Points on a hilly landscape, in no order, each with its height.
A ball rolls from a point to the lowest of its 3 nearest points, and stops where none of them is lower. Distance is the straight distance between rows; heights are no part of it.
pemu h=4.39: [156 211 111 142 136 108 163 196 154 149 117 127 170 101 177 112 153  80
 180  87  83 105 171]
loz h=1.48: [ 91  42 160  90  98 114  92  69  98 111 141 126  96 150  72 146 124 161
  81 148 174 171  96]
dakiv h=4.66: [167 176  93 177 142 116 198 184 156 157 170  79 175  64 176 135 155 104
 184  48 134  81 183]
Vuk h=5.04: [130 136 129 136 138 144 138 125 123 139  78 159 134 139 150 120 138 111
 114 158  79 144 113]
Fak h=5.51: [172 210 114 135 135 136 142 198 129 122  86 155 171 136 185 119 126  66
 181 128  50  91 143]
nabe h=2.42: [149 160  84 151 143 110 159 143 162 147 177  85 160  85 129 133 135 139
 163  94 158  97 153]
Funak h=3.39: [130 174 110 144 138 121 145 177 144 142 124 122 147 117 165 122 145 122
 162 111 106 106 152]
lan h=5.25: [129 144 127 146 149 116 125 139 147 137 158 122 140 134 118 114 132 145
 120 133 142 107 125]
vob h=2.10: [ 91  72 143  93 101 116 101  84 122 120 143 121  99 149  85 140 110 146
  79 145 170 158 102]
potif h=4.68: [109 117 140 116 155 127 114 117 120 139 122 133 109 145 124 117 136 140
 113 145 120 148 107]
loput h=3.56: [155 180 116 153 136 110 160 174 167 156 136 122 174 110 166 122 163 105
 160  89 109  88 154]
gedez h=2.95: [109 102 139 101 135 122 121  97 121 134 151 125  89 135  91 124 134 150
  97 137 155 135 113]
Lev h=4.90: [117  73 131 130  69 119  95 112 110 127 185 103 100 107  73 132  89 175
  92 138 208 107 179]
lazol h=5.95: [162 205 131 102 114 158 133 148 136 128  47 180 162 161 187 112  95  36
 153 121  30  70  93]
fuzif h=3.84: [137 130 149 135 121 163 147 117 119 102  42 189 135 167 170 127 124 112
 122 161  58 140 104]
besu h=4.72: [160 183 121 130 138 139 131 162 137 134  88 156 164 125 172 103 141  99
 163 121  67 121 133]
nos h=3.69: [144 186 101 174 134 118 174 176 164 157 167  83 157  83 154 137 164  96
 178  86 133  93 173]
bugo h=3.31: [107  79 148  96 133 131 108 100 113 112 126 135 117 151 105 132 125 135
 100 138 133 171  89]
Duzat h=4.86: [125 157 126 151 146 136 130 142 140 132 107 149 135 135 129 120 142 110
 137 132  94 125 137]
ruf h=0.96: [114 113 138 108 155 147 145 101 105 115  84 142 105 148 135 136 135 136
 135 140 102 156  96]
voz h=2.21: [148 171  93 138 137 123 143 148 157 148 167  91 151  93 123 122 142 126
 149 105 164 105 158]
tula h=2.59: [145 136 106 152 138 121 136 133 145 141 180  96 139  94 133 125 117 140
 145 107 176 102 151]
rila h=3.74: [112 104 137 140 133 120 114 109 126 135 149 123 106 128 100 122 133 144
  92 136 149 134 114]
zadap h=5.02: [130 139 124 152 123 122 130 122 147 136 164 108 119 105 125 130 125 146
 102 129 176 101 126]
Gogo h=4.41: [138 147 126 136 132 160 138 141 110 121  51 175 126 171 169 120 104  98
 148 147  62 138 119]
zin h=4.63: [138 161 134 136 130 153 128 156 120 120  53 179 140 158 177 119 119  92
 159 137  51 119 119]
sul h=4.64: [125 170 114 156 154 131 138 161 150 127 101 151 132 123 162 116 140 120
 145 124  91 126 149]
noro h=4.73: [142 168 131 136 150 135 131 163 132 119  76 155 138 139 161 109 126  97
 160 122  75 123 142]
rufi h=4.53: [110 145 131 127 154 130 113 124 138 132 136 118 119 138 127 119 133 125
 129 135 134 131 128]
Begos h=1.04: [129 155 121 131 154 126 129 142 139 146 152 122 132 122 148 121 150 129
 144 142 129 127 127]
nugo h=1.71: [115 111 143 114 155 153 134 101 108 109  61 158 118 152 126 145 136 134
 113 148  87 158  87]
Nug h=3.11: [139 174 103 148 147 123 133 157 150 142 147 121 134 116 146 104 148 119
 159 114 126 114 146]
kug h=5.57: [152 193 115 132 127 149 142 185 123 131  94 150 164 129 186 103 120  49
 170 131  49  93 142]
tufog h=5.33: [165 212 121 128 138 125 155 191 126 131  99 144 170 113 191 113 133  68
 196 106  42  92 152]
dilo h=2.96: [ 94  76 169  85 144 144  99  54 121  71  40 168 120 170 100 156 131 138
  91 172 144 185  50]
ser h=4.08: [138 148 112 145 135 113 139 134 150 142 164 106 133 107 138 115 133 142
 112 122 156 101 135]
dadoz h=1.19: [110 121 133 135 139 163 127 127 126 116  78 149 104 152 142 116 138 131
 127 144  92 156 105]
Zef h=2.41: [ 80  71 163  73 138 149 102  73 109  88  74 142 104 157 113 138 129 146
  98 167 136 186  57]
gakug h=2.48: [117  86 129 131  99  99 109 102 128 127 180 103 100 125  93 139 107 161
 102 132 181 123 142]
kuzep h=2.19: [115  62 147 116  69 123  99  91 101 121 176 109  92 128  67 145  98 170
  85 126 208 138 137]
dufe h=0.91: [103  97 148 106 119 105  94  95 109 120 154 106  91 141  97 122 117 153
  85 151 164 148 105]
bal h=4.33: [144 176 113 138 145 121 125 178 150 153 105 150 155 125 158 113 141 100
 165 119  74 118 157]
Tiko h=2.27: [118 100 145 118 142 161 139 106 122  99  36 175 130 156 143 138 119 114
 124 156  70 167  96]
levov h=3.44: [150 170 112 163 145  98 158 163 166 150 149  99 163  88 143 125 156 119
 163  98 130  98 167]
lera h=3.94: [125  69 136 112  72 119  94 120 100 130 199 117  98 118  68 140 102 179
  88 122 204 130 170]
Dol h=4.94: [153 166 129 125 130 149 142 176 113 114  62 180 150 149 179 112 106  79
 165 131  45 108 123]
zar h=2.62: [ 89  56 149  81 122 124 105  60 101  90  84 134 109 160  99 139 123 155
  95 158 146 182  69]
vozes h=2.82: [122  89 101 135  99 113 108  99 126 128 199 104 126 120  98 141 101 156
  96 127 200 119 138]
Kes h=2.83: [122 127 141 133 144 161 135 127 113 110  65 177 122 163 152 124 126 103
 123 139  70 172 111]
Nof h=4.82: [140 140 127 136 152 152 138 146 129 137  88 165 133 149 145 114 136 114
 152 137  80 137 125]
maf h=4.89: [151 158 134 143 123 157 148 134 120 120  47 192 151 160 170 125 105  83
 142 149  53 125 103]
Keser h=3.42: [151 174 102 172 131 114 180 146 166 156 191  79 161  87 140 139 139 132
 186  94 164  83 163]
nir h=2.54: [ 87  77 149  85 136 135 118  97 121 108 117 127  92 163  95 136 134 156
  93 153 131 184  85]
Mekis h=6.83: [135  35 134 123  44 112  97 100  93 128 197 113  90 110  52 159  86 188
  92 126 197 137 190]
Kot h=4.09: [126 136 133 135 156 155 135 140 124 130 107 144 112 131 139 116 138 127
 124 144  90 153 124]
kan h=5.83: [138  99 113 124 100 115 107 125 127 120 192  93 123 104  94 142  90 151
 110 120 202  99 173]
boba h=3.32: [141 181 116 155 139 121 141 169 149 158 143 107 153  96 141 120 156 130
 156 108 116 110 154]
vok h=4.62: [126 105 104 149 109  96 134 137 143 133 188  91 139  96 116 131 121 142
 137 120 194  88 158]
dus h=5.23: [109 125 132 121 148 136 116 113 130 137 131 132 108 147 123 108 134 136
 115 143 142 149 105]
bam h=1.96: [ 87  62 149  78 134 118  96  70  89 112 126 121  97 157  84 130 120 154
  85 149 152 177  86]
pur h=1.13: [ 97  61 148  75  81 119  89  74  92 119 163 112  88 124  76 148 118 161
  73 138 176 159 111]
denul h=2.05: [ 87  81 152  91 140 150 112  58 102 105  78 140 101 147 108 147 133 146
  98 145 134 185  62]
meka h=2.43: [101  67 153  65 123 114  90  60  95  90 109 117  93 163  93 149 123 149
  82 156 148 178  81]
tura h=1.62: [112  76 148  99  92 105 101  90 116 124 175 108  96 139  77 150 120 167
  82 139 181 143 119]
vode h=2.17: [125  89 128 121  97 113 108  89 114 131 180 117 103 126  91 148  94 160
  90 128 185 137 137]
Fogak h=3.93: [123 116 132 124 131 120 116 112 132 138 174 109 117 123 101 116 126 140
 113 125 166 136 125]
fige h=5.64: [152 209 123 139 119 138 146 183 126 130  72 153 169 135 193  97 117  50
 182 117  42  81 126]
bekud h=4.17: [166 180  97 172 141  99 183 191 168 158 179  91 175  74 169 121 157 104
 191  72 123  93 189]
Pote h=3.82: [105 106 130 112 158 140 117  93 116 127 124 137 110 141 121 133 135 142
 109 139 122 155  89]
lasam h=5.42: [138  96 112 155 100 118 114 137 122 125 207  92 128  99 100 130 103 145
 135 113 191  76 166]
dape h=5.03: [166 205 111 152 140 107 184 188 166 166 141 106 176  87 162 131 180  81
 177  72  92  86 180]
daka h=2.86: [107 101 144 114 146 139 116 109  94 109 104 140 111 147 115 120 139 155
 105 151 110 163  87]
Zibus h=1.24: [105  93 146 108 141 156 132  79 104  98  68 146 105 154 114 141 129 137
 103 159 108 180  79]
Dozo h=3.58: [143 125 105 158 118 126 133 151 142 131 201  85 142  92 129 129 112 148
 154 111 180  90 156]
Gev h=3.26: [122 107 129 136 103 127 112 106 125 119 186  91 111 110 109 130 109 148
  96 125 194 115 138]
zukev h=0.61: [137 143 111 164 135 120 142 150 155 147 190  89 164 101 107 125 138 139
 152 109 166 102 161]
vezuf h=3.86: [155 192 123 143 146 115 150 178 155 161 120 141 171 104 160 107 172  95
 176 114  82 103 154]
Gavem h=2.36: [113  93 158 115 133 154 132  83 115  83  47 171 105 159 123 145 131 122
 104 155  93 181  75]
pom h=4.40: [143  35 136 108  71 111  75  91 103 122 181 117  96 116  56 167  86 181
  83 130 205 131 163]
timim h=4.93: [167 210 118 140 139 120 142 189 142 154 104 133 173 107 180 122 163  62
 179  91  67  76 160]
guzu h=5.88: [122 142 131 140 147 136 126 140 140 136 120 141 124 134 135 116 130 134
 118 139 124 129 122]
rif h=2.61: [124  80 126 123  98 115 110 104 123 122 183  98 104 126  79 139 100 165
 112 133 190 113 150]
lebir h=4.16: [151 168  95 170 142 107 179 175 147 156 167  80 173  77 147 137 146 127
 175  78 146  71 177]
lofo h=1.49: [117  58 146 100  75  98  88  84 100 112 161 123  81 143  80 157 111 166
  71 120 190 150 115]
vem h=2.01: [106 100 142 105 147 144 127  96 112 107  86 144 104 153 132 134 132 133
 107 159 122 180  78]
let h=5.60: [116 135 131 126 147 140 114 123 137 138 119 141 107 149 131 115 123 137
 108 138 115 147 107]

For each start below, name the point where the ball stops.
let => ruf
bekud => Begos
maf => ruf
bugo => pur
besu => Begos
Mekis => pur
fige => Begos
Fak => Begos
